Points on a hilly landscape, in no order, each with its height.
From any point a ball rolls to the lowest of the 2 points nearest to it. It stops when none of these is lower. Distance is the straight distance between rows; heights are no part of it.
(803): [114 102 127 124 120 137 146 172 136 106 117  95  66 116 143 122 115 150
 146 101 163 154 137 141 206 112  52  37 133  38  96]  h=6.47
(1364): [ 79 195 123  63 133 141 142 128 106 151 108  96 128 107 120 127 114 132
 157 139  84 107  68 111 168 128 121  95  80 152 119]  h=5.39
(829): [143 126 156 125  90 126  90 124 130  48 139  92 136 126 100  81 117  94
 143 150 111 120 147 124 126 179  35 155 110 133 130]  h=6.57
(582): [113 153 169  86  87 182 156 148 111 122  93 140 114 138 111 121 111 106
 154 188 102 124  87 115 127 146  75 136 108 157 140]  h=6.04
(1583): [132  89  66 123  81 119 126 146 131 110 172 170 123 114  94 145 129 131
  96 112 129 151 145 129 141 191 114 102 128 156 151]  h=2.79
(1000): [ 82 131 102 178 131 127  91  95  91 133 122  99 191 141 141 151 137 116
 167 140 121 122 112 131 125 115 202 208 148 149 173]  h=4.01
(256): [ 56 129  92  79 132 133 172  65  82 127 125 159 112 147 130 144 128 156
 127 125 147  97  91 148 136 100 122 109 146 145 119]  h=4.49
(902): [ 93 105 107 166 103 105 136 168 178  84 138 131 156 125  99 137 142 141
 190 141 175 122  54 124 140 111 102 132 124 137 164]  h=5.71
(1238): [118  95  87 112  74 134 150 115  99  97 136 140 144 136  94 109 137  96
 131 121 119 150 148 159 150 145  79 119 122 154 108]  h=2.12
(350): [151  98 142 177 125 112  96 126 136 110 185 127 141 119 109 141 127 127
 134 174 107 134 169 129  76 181 137 163 146 156 167]  h=6.50
(866): [117 123 108 143 127  91  92 112 176 102 162  82 117 122 154 124 146 179
 128  87 193 139 116 157 112 102 149 148 163 130 157]  h=6.51
(1398): [154 147 138 112 139 116 125 118 165 134 133  81 100 109 133  67 120 150
 190  87 125 133 175 138 153 113  63 102 118  64  95]  h=1.63
(1336): [108 123 125 131 116 148 149  87  71 122  98 159 103 136 153 152  85 118
  96 147 152 120 141  99 128 126 113 141 133 116 143]  h=4.72
(1441): [103 146  88 133 166  99 120  93 136 157 153  89 129 109 165 132 139 188
 180  75 147 162 122 153 103  90 149 144 167  98 146]  h=6.83
(622): [120 121  95 161 119 128 151 136 130 140  93 122 155 111 131 133 140 118
 144  90 137 147 105 123 141 108 146 136 110 135 135]  h=4.30
(1732): [136 118 138 123 158 118 101  82 175 103 143 119  91 113 120  83 110 143
 157 116 135 113 194 117 109 155  50 101 103  75  99]  h=0.94
(752): [138 128 135  75 107 163 127 148 130 116 133 133  42 122 134 111  93 133
 129 129 126 152 153 106 172 138  53  22 139  54  94]  h=6.90
(1146): [208 170 102  85 128 153 113 149 102 127 110 138  88 104 146 157  60 164
 101  94  80 137 148  67 135 136 103  75 105 118 138]  h=3.91
(1331): [132  81  86 123  83 140 136 136  88 123 166 148 187 159 101 149 148  64
 112 129 116 175 148 150 154 147 139 139 145 154  91]  h=2.68
(1326): [105 111 136 135 124 106 104 156 153 152 201 138 155 165 139 147 153 117
 190 166 153 143 122 146 141 125 181 159 166 115 141]  h=5.60
(298): [ 86 125 126 117 104 104 119 149 118 126 112  38 177 131  93 108 144  60
 137 162  87 114 113 153 164 131 133 123 100 145  97]  h=5.90
(1371): [115 139 141  99 139 131 143  62 124 146 145 143 107 147 143 120 166 167
 138 142 132 159  97 168  58  89 124 139 190 146 140]  h=3.60
(321): [ 98 141 110 112 139 102 124 173 161 133 159  66 131 101 124 117 124 142
 202 142 133 135  93 138 164 125 115  87  99  92 134]  h=9.30
(1743): [170 186 149  79 137 147 106 117 140 120 137 106 120 140 147  70 105 108
 162 110 130 102 139  87 134 109 110 160 110 112 115]  h=7.17
(570): [192 144 116 105  99 134 129 150 176 130 151 143 127 142 140 100 154 133
 117  73 124 188 140 143 135 120 111 126 143 139  92]  h=5.06
(918): [136 129 161 124  98 153 161 167 130 168  88 158 125 132 146 151 136 111
  96 175  99 164  78 132 138 144 166 119 148 143 133]  h=7.00
(1150): [167 135 144 150  80  99 126 116 115 119  72  74  83 107 162  87 146 126
 116 103 137  90 144 150 181 132 105 146 122 102 124]  h=2.92
(1225): [ 96  65  79 136 132 110 120 102 111 114 174 141 156 137 146 156 112 109
 105  87 191 157 162 138 141 134 156 135 150 106 133]  h=5.18
(1432): [180 110  93 139 112 160 153 169 104 125 108 166 160 129 156 159  77  89
  98  96 127 157 154  79 186 131 133 129 107  92 128]  h=6.80
(1659): [121 187 133  56 125 126 109  80 108 137 148 150  86 120 136 121 120 166
  81 115 113  91 105 114  96 138 134  98 114 168 132]  h=2.55
(61): [122 139 120 116 140 137 105 155 132 112 160 121 157 136 131 142  89  90
 113 147 127 123 138  89 128 165 152 138 108 125 148]  h=4.92
(1045): [139 144 140 144 101  79 107 135 108 166 110  65  98  95 162 122 153 130
 117 132 120  82 137 144 165 151 158 152 122 114 154]  h=3.49
(227): [205 140 138 131  96 167 133 126  92 115  96 151 111 130 120 135  88 150
 115 135  78 150 161 111  92 166  71 164 124 163 148]  h=2.56
(1393): [151 137 136 107 162 161 158 163 122 186 130 209 104 127 139 179 100 118
  86 140  99 116 150  88 137 142 170  80 115 106 111]  h=2.44
(636): [143 130  71 146 110 137 132  95 110 136 149 151 126 120 147 145 126 186
 185  95 134 179 127 150  98 119 124 155 158 144 172]  h=7.12
(1684): [149  65 118 192 120 100  78 125 152  78 170 132 157 111  89 116 124 119
 125 116 137 134 190 127  99 175  94 158 120 126 152]  h=6.60
(681): [133 131 112 164 146 132 105 126 117 150 118 160 124 110 171 181  90 130
  68  81 168  97 143  75 170 148 195 138 122  96 154]  h=5.75
(414): [132 116 101 168  82 119 132 128 112 117 136 145 171 134 117 114 155 149
 236 124 113 146 122 159 125 107 114 171 140 161 164]  h=7.42
(260): [ 55  93  84 199 169 121 108  92 107 148 136 160 198 135 110 176 153 112
 140 112 137 132 117 131 129 129 220 176 137 138 148]  h=3.64
(894): [130 135  98  91 118 120 127 118 133 145 163 149 142 151 143 110 167 125
 123  72 132 155 140 156 134 108 163 131 157 153  87]  h=5.50
(179): [128 198 151  70 138 131 135  93 117 126 107  85 127 146 149  67 131 118
 155  92 127 119  98 134 142  71 115 155 111 139  86]  h=6.79
(1646): [124 127 147 119 144 116 128 137 170 144 186 195 101 118 111 125 129 151
 167 141 143  93 152 110 115 142 134 108 112 124 136]  h=7.45
(1077): [110  99 111 157 104 148 124 105 133  78 138 187 143 128  83 135 101 124
 147 129 157 105 124  84 101 144  86 144  97 156 163]  h=5.74
(567): [148 152 111  98 158 135 136 130 121 215 118 195  76  96 159 181 107 176
 115  97  85 124 145  87 135 132 176  56 121 102 124]  h=3.00
(1414): [199 126 155 142 109 143 113 158 134 145 115 133  38 105 164 134  96 150
 160 152 121 142 167 108 133 158  56  98 132  57 145]  h=7.75
(273): [ 96 135 139 100  61 125 116 134 123 120 149 137 176 168 104 110 188 118
 146 155 120 100  62 156 124 124 143 174 142 206 137]  h=6.98
(283): [ 91 148 149 141 145 123 132 103 139 176 119 150 133 146 173 131 147 142
 148 126 155  86  91 135 154  98 214 160 146 111 138]  h=4.82
(160): [185 163 156 105 173 127 107 161 174 151 146 132 118 142 170 122 132 147
  50 110 130 128 118 110  99 113 182 129 155 128 118]  h=4.02
(1017): [189 162 155 108  92 153 130 136 140 103 103 172  89 136 132 103 138 131
  75  99 138 101 133 105 130 129  93 128 114 147 114]  h=5.33
(449): [113 152  96 135 129 108  81 114 117 116 141 108 199 115 102 127 161 135
 166 116  79 163 122 137  80 118 136 152 123 196 137]  h=8.17
(1586): [165 132 137 114 158 147 170 154 155 180 133 237 128 140 146 170 143 152
  79 107 106 159 116 122 125 136 195 110 159 130 111]  h=3.10
(462): [ 72 124  73 147 135 115 136 118 112 115 103 121 167 111 125 147 106 124
 144  96 163  94 104 103 191 120 154 119  79 118 151]  h=4.71
(5): [174 144 171  88 112 137 127 155 141 133 128 157  65 131 165 148 128 135
  40 129 151 130 112 116 113 130 135  99 163 125 121]  h=4.67
(65): [103 137  97 128 138 124 124 115  90 128 112  59 162  79 117 136  95 110
 138 136  68 150 151 118 113 163 117 130  99 136 154]  h=3.78
(289): [115 130 169 139  95 145 162 155 100 173  63 159  77 106 144 174 143 120
 109 188 122 106  81 115 152 128 152 105 120 129 157]  h=7.37
(241): [169 102  83 139 152 141 128  98  69 108 142 177 167 133 111 172  78 114
  62 108 116 138 198 101 122 178 142 167 124 153 140]  h=5.20
(867): [ 80 138  95 105 161 134 128  65 102 133 169 169 173 142 125 148 114 107
 112  98 118 110 147 109 115 129 172 144 106 164 115]  h=4.45
(1727): [156 106 140 129  88 107 104 158 140 101 146 134  78 108 138 131 117 117
  98 127 157  66 164 108 177 178 100  93 106  85 139]  h=6.65
(401): [157 154 163 154 104 137 109 125  87 148  64  95 105 112 186 141 121 124
  83 141 111  97 125 114 141 139 176 187 138 129 173]  h=4.07
(1589): [164 161 129  79 140 134 117 104 118 127 142 134 119 114 102 117 119 173
  63 124  73 130 133 117  71 154 116 121 120 191 135]  h=1.87
(1125): [114 157 158  97 204 146 111 131 187 129 156 127 117 141 152 111 112 118
  91 127 162 146 137  98  90 104 164 104 128  87  96]  h=3.36
(1627): [122 126 103 156  93  97 103 142 165 104 163 116 137 120 129 125 154 175
 165 113 173 111  80 137 130 131 151 149 138 159 194]  h=6.13
(1501): [133 124 159 141 117 109 132 158 166 122  82  74  86 104 128 121 171 124
  69 153 138 155  84 150 115 129 121  81 121 130 130]  h=5.83
(884): [ 88 102  73 148 137  94 108 124 124 109 169 148 177 115  72 131 193 148
 161 111 108 170 137 167  82 106 139 104 131 187 116]  h=7.91
(266): [136 132 167 124 119 183 163 185 112 138 100 155 133 139 130 153  89  92
 142 202  83 161 113  98 122 149 115 143 119 135 148]  h=6.52
(1619): [103 140 176 123 144 111 142 123 152 136  99  67  96 121 147 110 160 140
 139 171 141 153  57 166  97 103 120 120 159 111 149]  h=5.32
(1661): [155 140 116 159 137 141 121 157 159 149 114 171 179 131 131 149 144 127
 129  92 104 149 105 113 107 136 180 165 130 170 146]  h=3.79
(1735): [162  66 139 183 131 124 100 155 143  92 127 111 201 145  95 133 145  35
  86 145 136 160 168 137 107 145 130 175 131 140 115]  h=7.47
(1412): [124  76 130 191 104 114  93 149 155  74 119 128 194 143  80 138 155  69
  97 143 160 118 111 116 110 140 151 167 110 162 137]  h=7.79
(1730): [137 143 195 128 166 156 129 110 124 151 117 131 129 131 147 121 109 131
 130 206  97 122 134 108  57 137 144 174 135 142 158]  h=3.71
(771): [ 63 139 117  90 161 111 139 146 112 129 160  81 176 166 106 112 152 107
 217 153 126 142  77 172 160  79 126 111 143 129  82]  h=6.33
(79): [120 140 150  98  80 106  98 105 116 104 181 118 141 153 129  93 154 109
 127 151 131  78 124 145 142 150 112 177 135 173 126]  h=6.54
(359): [112 152 144 122 132 134 166 110 142 171 103 167  84 119 149 131 138 195
 174 141 147 122  70 139 118  80 129 101 152 102 158]  h=8.03
(429): [114 140 122 159  94  86 145 126 109 116 108 102 137 128 115 102 163 175
 207 124 109 109  76 186 138  94 114 176 138 173 156]  h=7.68
(33): [ 65 154  88  82 115 116 136 107  82 126 135  95 149 131 137 146 124 131
 150 140 116 118  77 151 153 140 142 130 127 163 138]  h=4.93
(81): [105  81  86 147 143 112 115  73  97 108 157 153 169 135 104 143 110  87
  78 100 139 123 195 124 118 156 150 151 124 142 124]  h=4.83
(355): [ 93 118 101 151 190 147 134  90 116 184 139 205 198 143 104 177 137 105
 106  94  92 114 133 102 134 147 219 164 121 148 119]  h=4.03
(1460): [175 118 122 139 152 154 128 142 153 139 164 251 162 166 127 164 140 145
  85 100 106 130 122 111 113 153 194 162 138 175 132]  h=3.69
(837): [ 83  95 138 159 129 103 118 143 154 156 169 157 127 151 141 148 163 156
 149 140 181  95  97 151 154 126 210 137 153 113 139]  h=5.21
(657): [125 132 127 111  98 107 106 149 142 101 109  56 124 117 112 114 155 115
  65 146 124 166  70 146 105 151 118 129 133 182 141]  h=6.34
(1129): [209 175 171 152 175 154  96 148 116 116 113 129 104 126 179 153  63 166
  73 142 117  89 160  72 113 141 168 170 137 119 166]  h=4.79
(291): [156  95 110 172 105  78 101 145 153  98 136 110 134  86 114 108 125 114
 111 101 149  87 171 106 157 174 126 150 100 113 168]  h=6.19
(790): [200 129 185 123 123 125 113 158 163 133 171 146  78 126 145 108 114 144
 159 173 115 141 153 120  95 168  85 134 149 104 146]  h=8.19
(766): [173 132 145 120  89 115 140 112 139 120  93 108  67 131 152  74 151 156
 156  86 148 106 159 166 172 121  51 123 140  79 104]  h=2.31
(424): [111 107 118 129  89 128 137 131 123 108 121 144 109 144 157 138 136 109
  76  91 197  94 109 118 192 113 150 115 139 107 114]  h=6.82
(1529): [161 129 175 107 117 119 127 122 109 187 101 133  22 112 181 133 140 157
 109 127 143  96 167 137 135  97 116  79 165  69 112]  h=7.66
(1645): [ 51  86 120 138 106 107 120 136  97 112 123 104 181 159  75 144 186 119
 136 182 132 116  57 180 114 111 144 136 157 192 123]  h=7.36
(444): [143 109  99 141 160 141 120 110 139 105 143 156 128 105 104 120  78 109
 129 109 127 125 211  87 127 154  87 103  88  93 117]  h=1.66
(467): [227 169 117  92 102 146 116 161 107 109 108 111 104 117 139 117  73 144
 138 115  69 153 166 103 125 164  59 116 121 132 134]  h=3.29
(520): [135 122 108 148 143 102  97 111 119 114 110  79 186 120 106 144 150  87
  49 104  94 151 136 118  97 146 169 168 110 167 127]  h=4.41
(1747): [145 172 124 104 140 121  94 122 133 141 163 109 181 130 118  85 150 114
 206 101  79 153 142 141 103 104 121 151 123 160 112]  h=8.43
(523): [ 86  99 102 138 105  92 149 120 104  97 113  73  85 122 134 124 124 167
 130 112 175  93 110 178 182 120  71  93 144 112 127]  h=5.64
(724): [113 173 177  70  96 132 129 104 102 108  91  92  93 143 143  83 130 103
 124 136 144  61  90 126 173 109  88 131 104 137 106]  h=6.35
(1100): [188 166 147  70 153 176 120 160 175 103 163 181  83 139 105 101  80 142
 112 130 106 132 166  83 117 135  82  54 121 111  80]  h=6.12
(887): [191 158 165  96 180 168 103 160 163  91 135 169  71 124 139 148  77 162
  60 146 141 113 127  57  94 126  91  47 141  96 126]  h=6.66
(647): [ 94 107 160 130 131 108 152 125 149  97 120  89 163 183  92  67 170  99
 185 128 163 103 110 190 157  57  91 130 145 118  49]  h=8.80
(704): [157 132 115 150 199 138 141 158 134 173 112 149 185 111 108 152 109 100
 113 121  43 149 165 102 117 144 192 132  81 135 106]  h=1.04
(762): [126 112 127 107 108 143 163 186 126 156 116  97 102 113 127 142 131  82
  85 150 115 162 122 123 183 149 139  53 120  95  94]  h=5.91
(733): [117 136 176 134 138 140 122 135 130 125  96  68 152 154 139 123 149  95
 139 188 145 151  71 132  86  92 149 182 147 134 145]  h=4.81
(1373): [131 101 100 156 108 141 131 126  87 139 131 177 191 140  98 175 154 101
  99 108  96 175 133 131 107 150 161 173 147 185 138]  h=3.23
(1198): [ 90 103  96 143 109 123 139  77 140  79 122 156  94 125 113 118 124 167
 157 137 162 124 125 136  94 123  50 116 137 138 150]  h=5.31
(712): [169 137 126 122 160 130 140 118 130 169 125 158  98 100 106 133 113 159
 111 126  71 145 179 132  79 150 131 115 112 132 121]  h=1.12
(1496): [ 75 104 116 135 118 107 171 138 147 106 150 141 131 137 102 132 148 169
 165 143 166 129  42 176 121  92  93  95 152 153 140]  h=5.30
(1091): [188 193 168  91 157 172 102 145 150  93 123  69 144 148 139  72  82  86
 110 139 105 151 144  90 109 124  89 142 117 112 102]  h=7.59
(1764): [142 158 133 107 142 138  99 158 106 128 143  74 199 119 115 139  81  92
 112 165  52 145 152 101 112 186 148 165  93 168 153]  h=4.33
(152): [149 170  73 116 143 141 123 124 124 127  99 134 116  90 134 148  81 164
  87  79 118 144 117  74 115 147 132 100  94 134 150]  h=4.44
(460): [132 157 143 123 163 120 147 157 190 157 151 118 116 113 128  95 147 140
 216 159 117 149 119 142 113  98 128 114 118 100 130]  h=9.03
(1670): [ 91 150 126 120 140 139 133 102 115 158 111 137 143  90 106 150 123 170
  99 146  78 128  91 121  74 152 150 128 106 190 168]  h=2.59
(1074): [ 95 123 107 163 135  93 114 107 126 122 108  73  77  86 145 125  98 179
 139 107 183  77 126 121 141 115 105 105 116  85 168]  h=5.19
(1056): [143 154 106 114  98 144 118 101  75 100 107  78 150 107 117 123  88 134
 136 119  61 145 157 106  95 170  71 167  98 177 154]  h=3.28
(388): [ 82 101 135 184 156  80 190 138 143 139  85  99 139 129  91 115 154 152
 187 128 143  58 114 168 170  83 125 126  99 108 104]  h=7.39
(969): [119  99 123 144 109 108 164 153 131 125  88 124  46 104 147 143 138 191
 130 108 180 131 126 168 167 102  74  65 138  80 134]  h=6.06
(1156): [134 109 149 123  96 117 113 164 182 119 177 160 103 135 115  99 135 124
 151 129 174  94 148 121 169 156 106 118 117 104 118]  h=7.08
(844): [147 129 113 117 116 151 165 139 144 176  97 150  75 101 134 114 136 140
 132  73 120 152 177 131 166 102 118  55 108  78  73]  h=4.00
(1677): [139 160 108  84 115 126 154 158 123 188 109 153  71 101 151 138 132 173
 136  88  96 138 114 127 173 115 135  65 122 103 119]  h=3.53
(1603): [105 149 146 127 143 140 155 128 113 204  96 158  98  98 143 158 115 154
 165 180  90 121 105 111 108 129 162 103 120 113 163]  h=7.72
(1626): [ 87 134 122  85 123 111 100 148 115 138 199 112 169 166 133 121 158  81
 196 173 127 153 100 144 133 105 150 135 161 132 101]  h=5.99
(789): [107 155 166 123 137 162 128 112 115 154 131 159 143 128  98 159 115 153
 132 198  59 137 106 109  48 153 153 175 128 193 178]  h=3.15
(1037): [131 157 119  95 102 100  95 152 140 142 144  57 152 119 149 115 167 114
 118 120 110 167  72 163 134 130 154 139 147 153 132]  h=6.81
(560): [127 121 132 168 114 161 106  76 102 112 147 185 146 146 126 158 103 143
  92 148 135 100 137 111  94 146 184 208 152 171 184]  h=5.56
(1338): [ 91 111 129 136 129  97 105  63 129  71 151  93 117 137 102  86 146 145
 146 126 170 116 123 168  95 114  66 142 146 143 128]  h=5.68
(1712): [ 95  93 101 156 172 129 121 119 175  91 159 136 154 117  80 123 111  98
 142  97 153 156 186 106  97 123 102  91  95  92  93]  h=2.23
(1585): [123 112  99 162 152 139 116  90  84 154  96 127 148 131 182 184 102 116
  61  87 146 147 132 114 157 141 204 170 148  98 163]  h=6.10
(1609): [ 99  91  75 149 118 106 174 145 109 116 125 105 168 145 101 119 127 124
 212  85 145 140 146 177 206  85  88 106 126  83  85]  h=6.89
(91): [131 147 135 106 170 141 138  67 152 119 137 150 108 138 137 101 135 160
 112 101 147 159 143 132  43  89 112 131 151 134 125]  h=3.14
(185): [157 158 172 128 140 163 126 167 142 127  67 162  68  91 135 152 107 132
  77 132 129 110 107  57 124 105 111  43 111  93 130]  h=7.14
(76): [ 87  93 123 123 128 132 167 100 154 126 153 165  98 130  96 122 154 172
 149 153 165 148 112 166 105 109  78  71 146 128 118]  h=4.90
(1662): [ 94 145 108 138 144 113 108  75  95 132 146  98 148 138 166 116 115 123
 166 122 146  80 129 114 143 116 176 186 137 113 145]  h=4.39
(1323): [ 95 125 107 186 134 109 122  81 106 116  86 105 110  88 137 134 105 132
 110 113 159  57 139  96 156 129 134 139  88 110 168]  h=4.80
(253): [161 125 157  87  91 144 126 134  87 147 137 137  25 127 177 137 110 131
 142 144 151 118 150 135 161 131  71  68 158  62 112]  h=7.31
(56): [184 103 153 154  97 135 106 166 154  78 112  95 160 126 100 102 130  64
  96 138 101 151 166 133 129 167  84 147 116 135 116]  h=7.06
(1685): [ 89 137  80 121 121 130 168 152  88 137 127 109 191 148 125 127 139 109
 229 119 101 159  95 163 181  83 124 127 131 133  98]  h=6.61
(1224): [162 159 184 105  74 140 138 138 146 120  80 131 104 136 128  71 179 118
 115 119 124  88  77 134 147 110  99 142 114 156 113]  h=5.85
(1396): [122 119 158  97  96 152 146 163 138 117 108 125  86 144 148 120 137  75
  82 121 166 131 111 121 208  97 131  63 130  74  77]  h=6.37
(486): [104 109 152 133 146 144 119 111 115 123  97 100 171 155 124 152 141  70
  37 138 128 115 117 125  90 140 187 168 121 158  99]  h=3.93
(1555): [111 112 143 160 122 122  93 105 140  85 166 118 147 145  98 103 153 121
 173 169 140 149 134 143  57 128  94 162 151 151 159]  h=6.09
(861): [148 136 190 124 156 144 118 140 144 138 120 101 167 156 133 125 137  88
 111 187  86 167 114 126  46 122 154 184 139 163 121]  h=4.26
(1671): [ 98 107 136 155 113  68 104 166 134 149 128  55 158 112  95 120 177 106
 171 181 103 107  92 172 147 146 161 147 117 144 139]  h=6.32
(708): [ 78 105 117 167 156 100 128 112 119 105 119 116 212 179  84  97 183 101
 205 106 166 120 137 168 129  45 119 144 149 125  73]  h=8.57
(695): [111 136 136  84 128 140 127 163 125 124 137  74 142 133 126 113 115  57
 118 168 128 144 125 113 161 137 131 106 109 106 106]  h=5.43
(377): [186 134 125 170 182 128  97 119 104 128 132 152 119 113 148 167  76 149
  60 114 124  73 190  73 123 170 177 163 109 117 172]  h=5.29
(263): [175 156 165 137 147 117 107 160 194 139 150 115 156 126 123  79 158 131
 176 127 107 153 132 124  85 115 141 156 123 139 128]  h=8.73
(1130): [115  84 140 165 115 101 104 139 167 124 137 143 179 146  71 114 201  96
 125 137 138 110 113 146 119 117 165 154 120 166  95]  h=8.09
(174): [206 122 116 167 118 124 108 126 119 139 136 155 108  91 134 135  87 152
 118  95 130  87 203  88 144 169 134 160 114 112 165]  h=5.72
(313): [109 107 107 151 133 130 145 107  90 114  83  81 112 100 138 148  92 101
 119 152 141 155 142 114 121 138  95 113 118  90 146]  h=4.27
(1616): [ 75  85 116 169 125 108 131 113 115 137 136 155 196 172  99 133 203 107
 159 109 154  91 110 162 153  90 178 161 127 137  81]  h=8.35
(1228): [202 166 133  79 134 174 152 159 154 142 163 182 115 167 141 120 105 142
 116 102 101 153 153 115 121 121 130 104 143 125  83]  h=5.59
(723): [107 143  85 110  96 116 151 138 128 133 131 132 115 139 171 141 141 181
 123  63 184 101  79 157 204 109 145 116 147 127 130]  h=7.16
(835): [180 141  99 132 158 179 150 123  82  86  93 149 183 131 123 168  42 135
  68 106  93 155 160  75 106 156 111 150  96 165 141]  h=5.66
(699): [178 149 146 114 181 174 153 179 130 162 124 197 151 148 123 161  85 117
 102 151  68 127 158  92 121 145 173 134  91 149 104]  h=1.76
(1452): [160 135  98 101 109 162 152 211 149 140 121 143 132 119 135 156  99  98
 111 104  96 186 109  91 180 140 146  82 116 107 103]  h=6.36
(897): [164 160 193 115 176 158 135  84 166 114 101 148 100 130 113 101 108 151
  88 147 112 136 144 117  41 107  81 130 122 135 116]  h=2.54
(1140): [107 117 141 146 127 161 122  86  77 136 122 172 102 147 160 187  69 137
  90 178 147  98 137  95 114 152 174 171 147 125 184]  h=5.15
(1181): [142 153 179 101 162 128  94 128 157 114 120  63  83 122 149  93 108 108
 107 170 113 136 143 120  94 145  80 108 132  88 118]  h=8.06
(112): [ 76  86  97 161 110  93 110 149 105 129 158 144 174 126  80 162 188 145
 174 164 127 182  89 176  96 119 154 116 164 173 152]  h=7.67
(183): [ 69  93  92 179 159  97 163 105  83 169 109  98 115 124 170 165 128 169
 149  96 178 127 128 176 166  98 186 130 155  76 143]  h=5.73
(1494): [ 81  91 156 167 146 119 149 126 140 131 111 101 130 137 121 110 138  89
 161 174 157  85 141 146 158 114 115 130 123  84 105]  h=7.29
(1112): [ 93 104  98 157 139  84 183 156 130 144 118 100 146 144 118 121 153 158
 180  80 145  83 143 186 219  80 140 104 123  92  71]  h=7.13
(1109): [162 133 142  89 104 131 158 161 174 145 128 135  89 119 118  76 176 138
 118  87 135 148 120 163 152 100 104  67 134 116  69]  h=4.53
(6): [102 113 141 126 183 155 139  99 127 101 105  95 156 137 122 138 101  70
  62 152 136 166 142 103  85 123 129 133 116 122  80]  h=3.37
(999): [104 116 175 134 100 106 130 117 118 130 133 110 121 148 129 100 146  91
 160 176 148  42 125 149 158 134 131 173 114 122 127]  h=6.96
(200): [ 87 124 129 117 188 139 118 112 179  95 150  94 144 133 119 110 113  90
 110 123 170 177 132 107  87 101 108  96 120  98  88]  h=2.78
(643): [126 131 185 121 109 120 160 109 116 171  97 148  58 133 172 119 169 165
 140 145 165  80  95 161 146  85 134 116 159 100 130]  h=7.99
(319): [ 88  64  90 175 135  95 146 108 105 145 139 120 132 114 134 159 145 150
 134  92 174 136 181 175 140 115 148 146 148  92 138]  h=5.48
(1182): [190 120 144 158 163 160 143 117 131 131  92 149  91 122 112 121  98 139
 104 164  80 167 178 132  54 146  71 125 130 131 128]  h=1.80
(849): [ 96 124 132  77 113 125 167  73  85 144 105 117  82 135 148 116 145 141
 101 138 137 148 102 177 107  98 110  99 165 138 105]  h=4.08
(1079): [ 96  84 124 128 135 146 174 131 147 148 137 169  96 128 113 139 131 134
 132 124 155 141 167 143 147 123  97  65 113  85  96]  h=4.46
(1540): [130 141 122  93  95  91  96  90 125  81 166  78 111 124 117  85 129 124
 141 124 141 102 142 150 116 171  66 139 127 158 131]  h=6.11

For each start below, name the point where the ball stops.
(298) -> (712)
(1501) -> (712)
(1364) -> (712)
(174) -> (1732)
(388) -> (260)
(647) -> (260)
(681) -> (1732)
